Points, in no order, along strands that fork, close into loops and pass close to each other.
Points whose rows are less than 7.79 apart are linked; no others are. Some points are linked to none.
(556): [ 1.90 -0.36  1.16  1.37  3.94 -3.54  2.89 -0.16  3.03 -0.65 -1.14  0.33
 -0.66 -1.47  0.56  2.47 -0.36 -1.44  3.46  1.65  4.81  1.97  0.16 -0.16]
(329): [ 1.35 -1.94  4.10  2.54 -0.09  1.81  0.57  3.96 -1.29  2.55  1.74 -0.81
 -3.91  2.33 -0.38 -1.25  1.61  0.89  0.58  1.31  0.00  1.41 -1.75  0.18]
(1224): [ 1.59  1.65  0.90 -0.34  0.08  0.08  1.67 -1.13  3.57 -0.88 -4.08  0.42
 -0.55 -3.39  4.01 -1.54  0.22 -5.94  0.78  2.05  0.78 -1.40  0.42  0.18]
(1279): [ 4.67  1.65 -0.59  0.45  1.73 -1.28  1.32  1.92  2.58 -0.48  1.77 -1.97
  2.59  2.09  0.43  0.36 -1.55  3.04  1.50 -2.10  3.70 -1.15  2.02 -1.20]
(1230): [ 0.77  4.09 -0.17 -0.98  2.20 -2.01  2.33  0.53  3.87 -3.35  0.74 -0.62
  3.27 -1.88  1.77  0.01 -1.94 -2.20  3.35 -0.46  4.35 -1.86  2.20 -0.18]
(677): [ 1.72 -0.17  2.40  2.48 -1.53 -0.34  2.36 -1.64  1.28 -2.14 -1.73 -0.96
  0.62 -3.26  0.45  2.04  1.39 -2.26  6.24  2.62  3.37  1.65 -2.94  2.40]
(67): [-3.53  2.73  1.56  0.09  0.66  1.59  0.25  3.72  0.14  0.08  4.21 -1.11
 -1.33  1.67  0.66 -2.91 -0.12 -1.57 -1.93 -2.31 -2.51 -3.33  2.45 -0.81]
(684): [-4.38  2.36  3.78  0.58 -3.16  3.10 -1.83 -0.99 -1.83 -1.87  5.29  0.05
  2.52 -0.63 -1.14 -3.25  0.38 -1.60  2.63 -1.02 -1.70 -0.03 -2.33  2.48]
(956): [-1.15  1.52  1.39  1.28 -1.91 -0.34 -0.97 -2.55 -0.65 -3.31  6.11 -0.66
  4.10  0.83 -1.77 -1.35 -1.43  2.82  3.43 -2.22  3.90  1.60 -3.56  1.99]
(520): [ 1.13 -0.40  1.46 -0.61  0.71  3.03 -4.51  0.17 -3.25 -1.41  2.79 -2.67
  1.76  3.04  0.52  1.08 -2.88  5.37 -3.44 -1.56  0.76  0.63  1.54 -1.12]
(28): [ 3.14  0.90  2.12  0.47  2.30 -0.65 -0.73  2.95  2.57  0.48  5.41 -2.14
  1.72  2.55  0.61  0.09 -0.04  2.09  3.65 -2.75  1.16 -0.36  3.25  0.23]
(593): [-0.75  0.62  1.86 -0.11  0.98  0.72 -3.36 -2.18 -3.73 -0.25  2.72 -0.53
  2.50  2.54 -1.17  1.69 -3.16  3.28 -3.64 -1.98 -1.34  0.23 -0.92 -0.35]
(1315): [ 2.44 -0.89 -1.37  0.95 -0.36 -2.92  2.64 -3.26  0.89  2.86 -5.03  1.06
  0.90 -2.61 -2.90  3.27  0.07 -1.14  0.09  1.79 -3.73 -0.41 -2.33  0.46]
(1249): [ 3.61  0.16  3.10  3.75  1.06  6.43 -5.68 -1.32  0.41 -1.65  3.62 -1.13
 -0.07 -0.39  2.23  2.36  0.11  0.60  1.95 -3.47  4.17  0.99  6.30 -0.86]
(130): [ 1.70 -2.76 -1.25 -0.69 -0.12 -3.39  1.81 -1.91  0.61  2.48 -3.36  1.70
 -1.77 -1.57 -1.56  1.11  0.92 -1.46 -0.35  2.10 -1.48  0.46 -2.78  0.34]
(189): [ 1.20  0.10 -2.47 -1.56 -1.82 -1.63  0.43 -3.97  0.63 -0.38 -3.70  1.95
  2.83 -3.45  1.48  1.28 -0.20 -2.80  0.22  0.71 -0.49 -0.85 -1.72  0.38]
(182): [-1.25  0.88 -0.05  2.59 -0.01 -1.26  1.02 -2.77  0.41  4.05 -3.49  1.45
 -0.05 -3.22 -4.91  3.40  1.31 -0.70 -0.17 -0.24 -6.39  0.32 -1.80  0.16]
(1322): [ 0.81 -3.20  0.69 -0.26  4.85 -0.19 -3.26  2.01 -1.58  4.41  0.74  1.81
 -1.90  0.29  0.88  4.08 -0.69 -1.25 -4.01 -1.42 -2.94 -0.63  3.37 -1.72]
(874): [-1.53 -1.48  2.71  0.92  1.96  3.21 -4.54 -0.17 -3.78  3.23 -0.76  1.49
 -1.08 -1.68  1.81  3.60 -0.25 -3.01 -2.03 -0.12 -3.55  1.10  1.31 -0.31]
(380): [ 1.11 -0.19  1.45  1.53 -1.34  1.49  0.30  0.55 -0.82 -1.37  2.15  0.12
  0.25  0.57  1.26 -1.27 -0.08  0.95  1.28 -0.37  4.10  1.26 -1.69 -0.04]
(744): [-1.21  1.08 -0.15  0.66  2.47 -4.09  1.76  1.28 -1.12  1.23  2.18  0.31
  0.60  3.89 -4.69  0.51 -2.18  3.13 -1.23 -1.87 -1.46  0.36 -2.41  0.32]
(278): [-0.88  2.42  0.77 -0.43 -2.25  0.28 -1.68 -1.87 -0.93 -2.96  4.39 -0.71
  4.98  0.82 -0.44 -1.59 -1.15  1.92  1.85 -2.15  1.36 -0.44 -2.05  1.06]
(1266): [ 5.07 -4.42  2.94  2.67  0.23  1.57 -1.66  0.60 -1.04  2.91  0.39  1.09
 -1.64 -0.65  1.61  1.49  1.40 -0.10  1.98  1.21  1.72  2.29 -0.63  0.28]
(91): [-1.34 -4.27 -3.91 -3.44  1.02 -2.31 -2.47 -1.21  0.16 -1.02  0.04  2.29
 -0.81 -1.49  3.79  0.26  0.36 -1.73 -1.65  0.38  2.40  0.85  1.22 -0.68]
(1213): [-0.22  0.14 -2.20 -1.75  1.07 -0.64 -1.31  1.85  0.86  3.62 -1.59 -1.69
 -1.22  1.42 -2.51  0.24  0.95  2.58 -2.57 -1.82 -5.87 -1.41  3.12 -0.90]
(636): [ 0.84 -3.03 -3.22 -3.23 -0.33 -0.26 -5.18 -1.98 -1.38  0.60  1.88  0.38
  2.56  0.16  2.70  1.36  0.18  1.06 -0.32 -1.27 -0.62  0.88  2.61  0.44]
(814): [ 2.13  0.28  5.93  3.70  2.03  4.79 -3.95 -1.30 -2.61 -1.67  6.55 -2.29
 -0.37  2.74 -0.61  1.57 -2.35  4.64 -1.89 -1.86  2.97  1.95  1.93 -1.49]
(1225): [-4.33 -1.20 -3.92 -0.23 -1.86 -3.67  0.70 -3.67 -1.48  0.29 -1.99  3.29
 -1.11 -1.23 -3.69  0.32  0.38  0.13 -1.82  0.02 -1.86  1.25 -4.54  0.36]
(1325): [-4.64  3.32  0.56 -0.90 -3.26  1.09 -1.16 -1.64 -1.12 -2.95  2.84  0.02
  4.73  0.01 -1.57 -2.89 -1.23 -0.11  0.82 -1.81 -1.16 -0.95 -2.81  1.41]
(1104): [ 3.12 -0.46 -0.54 -1.03 -1.27 -0.30  2.44 -1.33  3.04 -0.70 -5.47  0.38
 -1.81 -2.21  3.09 -2.56 -0.49 -3.67 -1.05  3.88  2.50 -1.90 -0.67 -0.93]
(559): [-0.44  0.64 -2.54 -0.29  0.67 -2.11  0.88 -0.97 -1.88 -1.28  0.40  2.04
  2.47  1.47 -0.65  1.20 -2.95  1.38 -2.84 -0.72  2.31 -0.15 -2.21 -0.75]
(650): [-2.37 -3.23 -1.44 -0.17  1.19 -1.63  1.01  2.62 -2.74 -1.20 -1.05  1.34
 -4.31  1.54 -1.80  0.22  0.06  2.30 -0.68  2.86  3.93  4.21 -1.90 -0.10]
(1045): [-2.76  1.19  1.29 -1.19  1.24 -0.51  0.03  3.84  1.58 -0.47  4.11 -1.25
 -1.59  1.32  1.34 -2.84  1.25 -1.97  1.77 -1.49 -0.59 -0.84  1.97  0.69]
(1034): [ 1.02  1.31  1.70  0.43  3.12 -1.37 -0.39  3.57  0.26  0.46  5.57 -2.65
  1.15  4.68 -1.43 -0.17 -1.69  4.83  0.52 -2.81  0.93 -0.23  2.25 -0.04]
(1142): [-3.74  1.07  3.46  2.03  0.73  3.25 -2.60 -0.07 -2.33  2.10  0.73  1.86
 -1.13 -2.34  0.48  1.24  0.55 -4.92 -0.34 -0.83 -4.10  0.22 -0.10  0.45]
(570): [-0.70  0.08 -3.09 -0.43 -1.22 -0.46  1.04  0.78 -2.22 -3.72 -0.77 -0.95
  0.52  2.31 -1.51  0.03 -1.06  5.14  0.14  0.97  5.11  2.37 -1.81  0.24]
(494): [-3.26  3.28  2.95  1.45  0.27  2.77 -2.14 -0.43  0.30  1.93  0.93  0.92
  1.20 -3.26 -1.46 -0.56  1.59 -4.67  1.95 -1.48 -6.13 -1.05  0.79  1.64]
(1217): [ 1.96  1.01  2.40  1.81 -2.42  1.73  0.83 -1.54  1.05 -1.26 -0.55  0.46
  1.93 -3.06  2.36 -1.25  1.39 -4.23  3.79  1.29  1.61 -0.67 -3.32  1.78]
(1004): [-4.35  2.59 -2.21 -3.48 -2.34 -0.43  0.60 -0.95  1.63 -3.56 -2.47 -0.59
  1.71 -2.06  1.48 -1.91  1.33 -1.80  2.54  0.82 -1.41 -0.60  0.36  1.55]
(555): [ 5.44 -1.70  0.84  0.77 -1.56  0.65 -0.05 -0.37  1.17  2.24 -1.83 -1.81
  0.75 -0.64  0.24  0.22  2.26  0.01  3.56  1.56 -2.18 -0.27 -0.79  2.54]
(1314): [ 4.57  0.42  0.13  3.16 -1.77  4.75 -0.26 -0.67  0.12 -3.04  0.04 -0.92
 -0.03  1.12 -0.12  0.97 -1.49  3.64  0.67 -2.05  7.68  0.24  1.41 -2.27]
(725): [ 0.23  1.49  1.78  1.50  3.67 -4.75  3.67  0.75  3.87  3.76  0.45  0.75
 -1.96 -0.82 -3.11  0.38  0.46 -3.19  1.55 -0.85 -3.17 -1.22 -0.71  0.34]
(1050): [ 0.95  1.12  5.78  3.30  0.35  3.51 -3.54 -1.61 -1.78 -1.82  7.72 -1.68
  1.31  1.69 -0.88 -0.23 -1.78  3.26  0.83 -2.83  2.85  1.93  0.29 -0.36]
(416): [ 1.44  0.41  2.33  3.55 -2.49  1.88  0.30 -1.22 -1.14 -2.61  4.17 -0.45
  0.92  1.10 -0.67 -1.20 -0.46  1.95  2.34 -0.80  5.33  1.16 -3.84  0.50]
(866): [-4.03  1.65 -2.12 -1.13 -2.73 -1.04  1.71 -1.98  1.28 -0.41 -5.05 -0.91
  1.08 -2.55 -2.91  1.23  1.48  0.33  1.25  0.92 -5.48  0.09  0.21  0.49]
(449): [-0.58  2.79 -2.02 -0.79  1.08 -2.25  2.98  2.59  2.23 -2.51  2.84 -0.48
  0.39  2.41  1.25 -3.59 -1.42 -0.51 -1.42 -1.47  2.38 -3.09  0.82 -1.16]
(757): [-1.43  0.85  2.89  1.31 -1.37  0.98 -1.87 -2.68 -0.55  1.24  2.07  0.53
  3.25 -2.66 -1.29  0.15  1.67 -3.36  4.06 -0.83 -4.57  0.34 -1.85  3.69]
(794): [-0.04 -0.48  0.79 -1.02 -2.68  0.20  0.79  2.06  1.33 -1.09 -0.62 -3.15
 -0.84  0.70  0.39 -2.08  2.59  1.67  5.18  1.45  0.44  1.45 -0.41  2.15]
(205): [-2.79 -2.36 -2.33 -1.26  0.73 -0.38  1.14  0.71 -2.18  1.89 -5.87  1.68
 -5.12 -1.02 -2.31  0.38  0.72 -0.70 -3.85  3.59 -1.20  1.46 -0.67 -1.55]
(1267): [ 0.31  2.85 -0.65 -1.28  0.60 -0.10  0.25  1.03  1.64 -2.22  2.00 -0.23
  2.39 -0.10  2.56 -1.30 -1.33 -2.30 -0.03 -1.38  1.58 -2.77  1.56 -0.61]
(1293): [ 1.71 -2.30 -0.44  0.54  2.17 -0.55  1.56  1.25  2.45  1.36  6.23  1.90
 -2.37  2.21  4.22 -3.09  0.66 -2.70 -3.76 -2.06  0.83 -3.92  1.93 -1.86]
(902): [ 2.47  2.06 -0.68  0.41  2.63 -3.42  3.90 -1.44  4.19 -2.35 -2.37  0.12
  1.94 -2.04  0.95  1.75 -2.13 -1.54  2.38  1.38  5.55 -0.46 -0.17 -0.83]
(343): [ 0.48 -1.72 -1.86  0.00 -2.49 -1.39  2.15 -0.38 -1.68 -1.85 -2.25 -0.46
  0.26  0.97 -1.85  0.17  0.26  3.12  1.70  2.50  3.03  2.44 -3.86  1.18]
(991): [-4.62  0.54 -2.20 -0.49 -1.71  1.47 -2.54 -0.39 -2.37 -0.13  0.33  1.20
 -1.10  0.53 -0.61 -0.96 -0.12  0.75 -4.86 -1.86 -3.49 -1.39 -0.10 -0.95]
(1071): [-3.94  3.25 -1.57 -2.08 -4.05  0.34  0.26 -1.55  0.99 -3.34 -0.52 -0.16
  3.61 -0.95 -0.30 -3.29  0.56 -1.36  1.42 -1.09 -1.38 -1.43 -1.67  1.54]
(562): [ 5.73 -5.13  0.60  0.89  0.24  1.80 -2.95 -1.33 -0.82  3.69 -1.72  1.31
 -0.04 -2.00  2.16  2.37  2.05 -1.28  1.55  2.05  0.12  2.16  0.83  1.05]
(867): [ 4.09 -6.11 -0.57 -1.26  0.74 -0.28 -2.34 -0.88 -1.54  4.84 -2.72  1.12
 -1.38 -1.59 -0.68  3.21  2.18 -0.24  0.86  3.47 -1.54  2.61  1.28  0.15]
(50): [-1.13 -2.39 -4.46 -3.89 -1.50 -0.63 -5.50 -2.66 -1.54  0.88  1.70  0.69
  0.88  0.19  0.60 -0.42 -0.35  1.82 -3.89 -2.93 -3.67 -0.86  1.82 -0.54]
(988): [-0.03  3.12 -4.06 -1.68 -0.41 -2.25  2.28  0.43  2.67 -1.49  0.15  0.46
  0.76  1.72 -0.02 -3.29 -1.27  0.22 -3.39 -2.52 -0.84 -4.40  0.30 -1.40]
(708): [ 1.33 -2.10 -3.08 -0.95  3.90 -1.64  1.16  1.22 -2.43  0.20 -2.71  2.01
 -0.06  0.57 -1.05  3.71 -2.88  1.59 -4.07  1.43  3.70  0.76  0.91 -2.66]
(425): [ 2.38  0.07  4.59  5.70 -1.57  3.97 -0.89 -1.37 -0.60 -1.56  6.21 -1.01
 -0.76  1.86 -0.88 -1.08 -0.20  2.41  2.39 -2.09  5.91  2.01 -1.33 -0.08]
(642): [-3.42  2.78  1.24 -0.77 -0.46 -0.62  2.41  0.55 -0.18 -1.47 -2.34 -1.74
  3.25 -1.05 -1.77  2.19  0.53 -0.23  4.65  1.79 -1.19  1.52 -0.12  1.91]
(732): [ 2.27 -2.27 -1.24 -2.25 -1.26 -1.48  1.72 -2.93  2.59 -0.13 -7.00 -0.64
 -1.28 -3.01  1.72 -0.41  0.78 -2.30  0.74  5.25  0.99 -0.18  0.19  0.46]
(443): [-0.71 -0.09  0.53 -0.12 -0.95  0.08  2.05  1.24  1.08 -2.82 -2.02 -3.26
 -0.82 -0.45 -0.18  0.81  2.05  2.16  6.16  2.15  3.70  3.31  0.98  1.33]
(727): [-5.49  1.16 -1.83  0.42 -3.11  1.50 -2.06  0.13  0.41  0.32  0.39  0.74
 -2.68 -0.78 -1.74 -3.30  1.87  1.20 -2.78 -2.48 -4.81 -1.21 -0.64 -0.68]
(591): [-0.65 -0.48 -2.31 -2.25 -1.03 -0.99  0.70 -1.01  1.03  3.00 -5.95 -1.42
 -0.95 -1.51 -2.99  1.69  2.40  1.28  0.89  1.84 -6.38  0.41  2.11  0.36]
(1285): [-0.56  0.20 -0.88  1.11  0.01  0.44  3.05  1.86 -0.15 -0.98  0.04  2.45
 -3.19  1.14  1.46 -2.76 -0.76 -2.65 -5.05  0.51  1.17 -2.62 -1.14 -2.08]
(1182): [ 1.81 -1.75  0.33 -0.25  3.00 -4.75  2.57  0.63  4.15  1.20  0.05  0.91
 -2.44  0.14  0.75 -0.28  0.24 -1.94  1.66  0.98  2.18  0.40 -0.66  0.08]
(625): [ 3.00 -0.82  2.31  1.15 -0.58  2.24  2.28  4.47 -0.59  1.53 -2.00 -2.86
 -2.49  2.46 -0.81 -0.57  1.34  2.80  1.81  2.31  1.32  1.49 -0.24  0.13]
(772): [-1.95  0.41 -2.36 -0.88  1.05 -5.39  3.40  0.20 -0.94 -0.15 -0.87  0.04
  0.95  2.50 -3.77  1.70 -1.23  3.40  0.79  0.51  0.27  2.10 -2.54  0.90]
(994): [ 1.93  0.32 -1.28 -2.18  1.71 -0.85  1.50  3.05  3.72 -1.67 -2.32 -2.13
 -2.06  0.60  3.22 -2.67 -0.03 -0.33  0.08  1.95  3.33 -0.51  3.17 -1.06]
(1072): [-0.13  1.15  4.84  2.94  0.10  5.09 -1.43  2.43 -2.15 -0.18  5.16 -1.39
 -0.76  1.66  1.88 -1.66 -0.29 -0.75  0.02 -0.83  0.65 -0.41  1.26 -0.37]
(540): [-3.48  2.37 -1.80  0.21 -4.11  1.82 -0.39 -2.34  0.17  0.29 -4.80  0.11
  0.76 -3.26 -2.57 -0.38  1.62  0.82 -0.88 -0.63 -5.78 -1.09 -0.88 -0.38]
(629): [ 1.93  0.12  2.63  2.78  1.24 -2.05  4.14 -0.56  3.01 -1.44 -0.99 -0.16
 -1.12 -2.25  0.06  0.98  0.49 -2.40  5.41  2.70  5.24  1.17 -2.69  1.40]
(1168): [-2.60  3.80  0.43 -2.63  0.07  1.43 -1.20  2.70  0.68 -0.14 -0.29 -3.08
  2.54  1.06 -0.80 -0.17  0.51  1.00  1.98 -1.51 -4.30 -1.32  3.65  0.92]
(1292): [-0.55  1.15 -4.45 -1.90 -2.79 -0.52  0.81 -0.78  2.44 -1.41 -0.83  0.92
 -1.59 -0.16  1.83 -4.88  0.44 -1.17 -3.69 -0.96 -1.44 -4.05  0.53 -1.60]
(490): [-3.10  1.50 -0.81  1.25 -3.75  1.44 -0.38 -3.26 -0.66  0.82 -4.00  2.50
 -0.43 -4.12 -1.66  0.04  1.28 -2.44 -1.17 -0.30 -3.85 -0.53 -3.00  0.06]
(397): [ 0.75 -1.94 -3.58 -2.84 -0.97 -2.59 -1.42 -3.96  0.46 -0.73 -1.50  1.61
  3.38 -2.71  2.51  2.53  0.76 -1.93  1.85  0.30  0.31  1.41  0.32  1.31]
(86): [-2.69 -2.66 -1.92 -2.15  0.20 -1.05  1.35  2.21 -2.06 -0.32 -4.09  1.01
 -4.31  0.40 -0.79 -0.46  0.68  0.57 -1.22  3.86  1.76  3.07 -1.38 -0.11]
(355): [-0.25  1.06  3.11  0.57  1.35  1.29 -3.54 -2.72 -2.95  2.15  2.08  0.82
  2.61  0.49 -1.17  2.71 -2.45  0.17 -3.13 -2.13 -4.55 -0.26 -0.47 -0.23]
(912): [ 0.17 -3.06 -3.93 -2.89  0.84 -2.27 -3.65 -3.22 -0.27 -1.45  0.86  1.38
  2.74 -1.88  2.90  2.67  0.23  0.10  1.50 -0.64  1.98  2.32  1.91  0.64]
(1110): [-5.60  2.27 -1.06 -0.42 -2.00  0.76 -0.31  2.29  1.64  0.79 -0.71 -0.72
 -3.31 -0.04 -2.70 -3.11  2.87  0.88 -0.61 -1.27 -4.96 -0.61  0.13  0.36]
(1032): [-0.26  1.75  0.33 -2.12 -0.52  2.55 -2.81  3.09  0.34 -0.84  1.87 -3.35
  1.76  2.14  1.38 -1.42  0.38  1.62  0.41 -1.77 -1.77 -1.09  4.02  0.35]
(357): [-2.06  1.16  0.69 -0.38  3.26 -2.08  0.41  3.28 -0.92  1.88  2.78 -1.54
 -0.62  4.99 -3.54  0.29 -1.54  4.24 -1.29 -2.00 -2.18  0.25  0.70 -0.09]
(1245): [-2.34  3.02 -0.23  1.27 -2.45  2.73  2.45  0.89 -0.27 -1.85  1.83  1.27
 -1.02  0.58  1.72 -4.80  0.01 -2.68 -4.05 -0.91 -0.63 -3.99 -1.28 -1.28]
(537): [ 2.36 -0.25  0.37 -0.47 -2.36  1.63 -0.12  0.71  0.82  1.69 -0.97 -0.73
 -0.45  0.63  1.14 -2.57  1.79 -0.40  0.41  0.06 -2.11 -1.22 -0.64  0.22]
(1269): [ 3.94 -1.75 -0.31  1.04  3.13  0.40  1.17  2.24 -2.15  1.52 -1.37  1.00
 -0.26  1.49 -0.91  3.13 -2.86  2.27 -4.23  0.95  3.47 -0.18  0.64 -2.79]
(1158): [-0.26 -0.91 -0.65  0.17  0.17 -0.71  1.48  1.65 -0.52 -1.07  1.03  1.43
 -2.49  1.06  1.77 -1.91 -0.47 -0.93 -2.18  0.82  3.46 -0.28 -1.49 -0.86]
(1019): [-2.39  0.21  1.72 -0.94 -0.92 -0.34  0.51  3.46  1.59 -0.30  1.39 -2.42
 -2.25  0.58  0.80 -3.23  2.83 -0.92  3.93  1.03 -0.32  0.99  0.25  1.45]
(391): [-1.09  1.73  0.16 -0.05  1.56 -2.78  2.28  0.90  2.80  2.03 -0.34  0.25
 -1.43 -0.10 -1.68 -0.36  0.91 -1.88  1.10 -1.34 -2.99 -1.10  0.41  0.10]
(659): [ 1.48  0.90 -1.38  0.19  0.25 -2.59  2.50 -3.54  1.33 -2.41 -2.66  2.02
  3.03 -3.29  1.82  2.08 -1.83 -3.04  1.56  1.18  4.13 -0.18 -2.05  0.33]
(1304): [-1.49  1.13  2.63 -1.21 -1.18  4.37 -4.24  2.45 -1.57  0.20  3.71 -3.38
  0.82  3.18  0.68 -2.25  0.18  2.32 -1.41 -2.57 -4.14 -1.42  2.85  0.12]
(306): [ 1.51 -0.84  4.03  2.60  2.15  3.96 -5.43 -1.37 -3.07  1.86  2.27  1.27
  1.72 -1.21  3.11  2.84 -0.58 -2.71 -0.88 -0.99 -1.64  0.66  1.92  0.32]
(485): [-4.45 -0.67 -2.79  0.14 -0.32 -4.01  2.33 -0.34 -2.19 -0.93 -1.07  2.30
 -2.08  1.60 -3.72 -0.32 -0.51  1.40 -1.37  0.89 -0.03  1.58 -4.88  1.18]
(19): [ 6.91 -1.22  0.00  0.13 -0.33 -1.74  1.37 -0.70  2.22  3.25 -2.08 -1.10
  1.91  0.39 -0.60  1.09  0.96  0.47  1.65  0.70 -1.62 -1.51 -0.68  1.23]
(356): [-2.91  1.03 -1.60 -0.72  0.08 -2.64  1.97  1.51  1.79  0.73 -0.43  0.17
 -3.27  0.78 -1.81 -1.99  0.90 -0.23 -1.03 -0.45 -2.07 -0.50 -0.68  0.12]
(327): [-2.13  2.67  1.37 -0.03 -0.76  0.66  3.01  1.41 -0.62 -3.21 -2.86 -2.76
  2.06 -0.61 -1.45  2.15  0.09  1.92  5.15  2.31  2.44  2.69  0.31  0.94]
(192): [-4.19  3.94  1.54  1.84 -1.12  4.49  1.78  2.35 -1.37 -1.16  3.65  0.47
 -1.61  1.52  0.24 -3.98 -0.37 -2.80 -4.05 -1.21 -2.09 -4.36  0.52 -1.11]
(1024): [ 3.92 -0.13  0.86  2.65  1.71  3.16  1.01  1.94 -2.51 -0.23 -0.10  0.20
  0.25  2.55  0.28  1.92 -3.54  3.07 -5.09 -0.12  4.07 -0.94  0.81 -3.13]
(1233): [-3.44 -0.78 -3.70 -1.56 -1.22  0.79 -4.54 -1.94 -2.21  2.30 -0.67  0.73
 -0.92 -0.54 -2.18  0.43  0.08  2.70 -4.95 -2.33 -6.07 -0.71  1.29 -1.25]
(462): [ 1.86 -0.82 -1.93 -1.18 -3.13  2.39 -1.28  0.15  0.73  0.63  0.11  0.09
 -0.92  0.46  3.13 -4.00  1.55 -0.99 -2.71 -1.04 -1.95 -2.97  1.06 -0.94]
(886): [ 4.69  0.24  1.17  0.10  0.75  1.51  2.64  4.28  0.17  0.85 -3.64 -2.73
 -0.76  1.94 -0.60  0.40 -0.24  2.83  0.75  1.99  2.10  0.08  1.49 -1.34]
(501): [-2.53  1.00 -3.00 -1.03  0.62 -0.47 -0.64  0.49 -2.62 -4.37  1.37  0.04
  1.42  2.26 -0.29  0.46 -2.46  3.62 -1.00 -0.98  4.00  1.33 -0.85 -0.14]
(1028): [-3.63  1.13 -2.93 -3.86 -1.65 -2.10  1.07 -0.92  2.88 -2.38 -4.21 -0.84
 -1.30 -1.57  1.58 -2.19  1.30 -2.04  0.87  2.19 -0.82 -0.18  0.58  0.70]
(832): [ 0.11  0.76  4.12  1.32  1.64  3.30 -5.94 -3.23 -3.83  1.41  3.66  1.09
  2.95 -0.84  1.57  2.04 -1.81 -1.93 -2.72 -2.01 -4.34 -0.41  1.33  0.49]
(681): [ 0.39  2.63  1.49  0.00 -1.26  0.39  1.91 -0.48  2.25 -0.88 -1.35 -0.38
  0.73 -2.74  1.87 -1.94  1.09 -4.50  2.81  1.00 -0.32 -1.83 -0.95  1.43]
(1033): [ 1.80 -2.84 -1.61 -0.74 -1.88 -2.53  2.48 -1.20 -0.34 -0.04 -3.51 -0.37
 -0.73 -0.59 -1.85  0.81  0.62  0.61  1.37  3.11  1.22  1.25 -3.53  1.34]
(960): [ 5.05 -1.42  0.32  0.93  2.53 -3.35  2.23  0.29  2.34  3.04  0.02  1.52
  0.20  0.23  0.22  0.87 -0.71 -1.14  0.22 -0.36  0.87 -1.12 -0.83 -0.24]
(297): [ 3.00 -3.63  3.07  2.03  0.20  0.42  0.50  1.78 -1.22  4.48 -0.43  0.37
 -3.43  0.81 -0.87  0.54  1.81 -0.75  0.82  1.51 -0.96  1.80 -2.08  0.43]
(508): [ 1.78 -0.42  3.06  2.33  0.98  5.05 -3.75  0.37 -3.09 -1.34  2.83 -2.67
 -0.65  2.71 -0.14  1.96 -2.26  5.77 -2.55 -1.30  3.76  1.73  2.81 -1.97]
(83): [-2.94  2.84  1.42 -1.80  0.40  0.08 -0.21  0.90 -1.00 -0.25 -0.72 -1.80
  3.11  0.57 -1.68  2.45 -0.34  1.17  2.58 -0.50 -3.20  0.92  1.20  0.96]
(1040): [ 1.19 -3.35  0.07  0.49  2.43 -0.86  0.48  0.31  2.40  0.45  4.12  3.33
 -3.46 -0.22  5.68 -2.19  1.06 -5.03 -2.99 -0.72  1.98 -1.92  1.18 -1.64]
(1023): [ 0.88 -2.41 -1.12  0.92  1.48  1.04  0.48  0.17 -0.06  0.85  5.74  1.77
 -1.62  2.58  3.80 -2.26 -0.35 -1.31 -6.26 -2.74 -1.23 -5.38  2.03 -2.72]
(1220): [-1.08 -2.47 -0.77  1.22  0.53  0.57  0.82  2.63 -2.85 -2.05  1.46  2.05
 -3.85  2.54  0.20 -1.09 -0.92  1.95 -2.45  1.21  5.10  2.59 -1.97 -0.12]
(62): [-1.47 -2.49 -0.90 -2.73  0.14 -0.81 -2.75 -1.41 -3.70  1.22 -1.09 -1.41
  2.52  0.44 -0.95  4.69  0.15  3.97  1.73  1.56 -1.73  4.28  1.98  1.30]
(1228): [-0.40  0.72  0.66  0.13  1.14  1.63 -1.47 -0.70 -1.34 -1.60 -0.76 -0.52
  2.36 -1.61  1.05  3.88 -0.92  0.64  2.29 -0.34  2.95  2.53  1.61 -0.15]
(685): [ 0.96 -2.36 -1.13 -1.68  0.62 -2.80  2.35 -3.37  1.93  1.40 -7.64 -0.30
 -0.87 -3.77  0.39  2.63  1.15 -2.74  1.45  5.73 -1.80  1.14  1.72  0.70]
(856): [ 0.06  3.10  3.40  0.53  1.36  3.39  0.09  2.45  0.17  1.16 -2.20 -1.18
  1.12 -1.82  1.26  1.56  0.32 -2.90  1.76  0.44 -2.87 -0.52  2.60  0.24]
(1132): [ 2.10 -5.17 -2.58 -2.28  0.54 -2.90 -0.18 -1.62  0.41  4.84 -4.31  0.95
 -2.56 -2.00 -2.55  1.85  2.21 -0.62  0.33  4.12 -2.87  1.45  0.70 -0.10]
(1049): [ 1.31 -5.10 -2.57 -2.14  1.41 -2.79 -1.65 -1.68  2.15  0.59  2.18  4.30
 -1.46 -1.44  5.08 -0.90  0.43 -3.83 -2.59 -0.74  2.48 -0.64  1.32 -0.84]
(70): [-0.29 -0.38 -3.44 -1.31  1.07 -1.95  1.47 -0.14 -2.27  0.20 -2.87  2.32
  0.22  0.76 -1.82  0.86 -2.63  0.94 -4.87  0.59  0.97 -0.89 -1.26 -1.78]
(910): [-3.60  0.26 -2.70  1.41 -3.00 -1.85  0.25 -3.90  0.26  0.50 -0.74  3.11
 -0.97 -2.51 -2.84 -1.22  1.00 -0.49 -1.52 -1.55 -3.25 -0.27 -4.71  0.28]
(1193): [ 5.97  0.60 -0.39  0.03  2.37 -1.13  2.72  3.03  3.30  0.18 -1.25 -2.17
  0.49  1.64  0.34  1.03 -0.89  2.97  1.00  0.05  3.88 -0.68  3.07 -1.84]

A fork is a point with three links, a tip a point with one. Leave the first point through the second and follow the links. Name the first fork or tip that comes.
(130) / (1033) | (1024)
(1019) / (794) | (1304)
(356) / (1110) | (912)
(50) / (1233) | (725)
(708) / (70) | (130)
(297) / (329) | (591)
(1168) / (83) | (1158)
(593) / (355) | (757)
(732) / (1104) | (556)

A piece is two or more points that can be reached from each other along the links. Count, over all rows, the pieces, the separate loops (a circle has one, a figure eight two, a Y none), the forks (points with three links) and the tips (points with one).
pieces | 3
loops | 1
forks | 7
tips | 11
